Points on a hilly landscape, in no order, each with its height.
From any point a ball takes the steepest step (drop divided by distance) to one of its 4 nearest points. It stops when none of these is lower. Distance is the straight distance between rows; heights are no part of it.
gik (h 6.24): [136  85 174 164 133 112 121 198 129 157]
ninab (h 6.60): [173 128 162  92 161  72 150 143 106  85]
ner (h 5.24): [144 148 130 104 130 105 133 105 123  90]
vaz (h 6.29): [119 101 137 149 122 119 124 159 155 154]
pova (h 4.00): [167  84 172 127 167  85 167 189 106 123]
Kot (h 7.21): [149 177 118  96 125 129 133  70 114  85]
Samo (h 5.61): [135 158 130 108 113 141 103 106 105  80]
vomut (h 4.13): [107 160  44 118 124 189 157  38 144 189]
bog (h 3.39): [ 95 119  96 131 122 133 135 104 172 170]
kigun (h 5.21): [135  94 141 140 139  99 138 140 162 153]
rotov (h 6.44): [136 154 122 112 119 124 131  90 121 102]
lib (h 2.15): [ 96 141 111 144 107 151  98 123 135 128]
Gaku (h 3.80): [ 90 153  64 133 117 177 132  79 152 168]
supo (h 3.51): [168  97 191 114 171  90 160 200  59 101]
Kude (h 4.57): [147 138 149 103 134 105 122 134 112  85]
dap (h 5.90): [107 179 106 124 105 165  99  82 104  97]
sisa (h 3.15): [123 103 152 152 116 125 107 166 130 134]
dig (h 2.20): [148 128 163 123 126 107 120 170 102  95]
bop (h 2.68): [110 117  89 123 131 124 153  90 187 164]
zur (h 4.72): [137 114 131 122 132 111 138 122 153 128]
lupa (h 3.21): [171  99 174 120 165  94 155 185  90 110]
dazut (h 3.67): [109 155 134 140 102 150  96 125 112 108]
Kaboz (h 4.01): [ 94 125 106 134 108 146 114 123 153 153]
paluk (h 5.34): [ 67 133  84 146 108 171 108 133 158 177]
povuf (h 2.01): [153  88 194 158 139 113 128 208  86 131]
ges (h 3.25): [135 111 145 127 130 117 119 148 138 112]
tek (h 5.12): [ 75 167  81 145 107 195  92 100 120 147]
lel (h 4.77): [184  88 171 105 174  71 177 171 100 110]
pib (h 3.57): [130 135 140 136 114 129 111 136 124 106]
kemis (h 6.36): [126 167 109 116 107 141 123  67 110 101]
duf (h 3.24): [138  83 121 130 147  95 157 133 187 156]
miti (h 4.93): [160  73 166 132 162  78 163 167 137 142]
mubiv (h 2.91): [103 113 130 149 118 138 105 170 154 165]
sig (h 4.90): [157  96 151 126 138 100 138 148 139 125]
Gudu (h 4.86): [ 68 169  32 147 120 212 119  85 127 184]
nesif (h 4.30): [ 65 150  58 146 110 190 121 107 161 175]
nif (h 5.20): [132 149 102 108 125 123 134  71 141 125]
Gug (h 1.17): [151 113 195 140 140 108 126 206  66  98]
vusar (h 4.31): [109 136 100 118 123 141 127  86 154 137]
gupan (h 3.31): [118 140  78 118 126 145 154  56 166 163]
muda (h 2.90): [157 124 141 106 134 105 137 115 139 108]
vor (h 2.30): [161 106 177 129 156  96 145 191  83 109]
mer (h 1.41): [134 107 109 120 135 100 149 107 190 155]
lidi (h 4.83): [109 165 113 122 108 148 105  92 116 108]
vil (h 3.72): [116 147 117 125 105 142 106 109 133 119]
met (h 4.24): [112 165  83 116 115 164 133  51 133 141]
guzud (h 4.45): [102 170  79 135 116 178 112  73 119 145]
Vef (h 2.49): [117 124 151 146 106 135  96 155 125 116]
tamas (h 3.81): [137 150 153 124 114 126  98 136 104  81]
feka (h 2.95): [168  90 186 139 155  96 146 198  78 122]
ter (h 0.43): [145 115 165 144 127 121 114 171 113 114]

Call two points neighbours if one is among the 4 nearest of the other. Go from one point of each pair to the other, from neighbour to neighbour, staying as low as possible. Name the highest point that can't be avoided.
lib and mer: Kaboz
mer and Gug: miti
ter and lib: dazut

For each start below, name every point that the ball comes to, in order.
sig: ges ter
vusar: bog mer
mubiv: Vef ter
Kude: dig ter
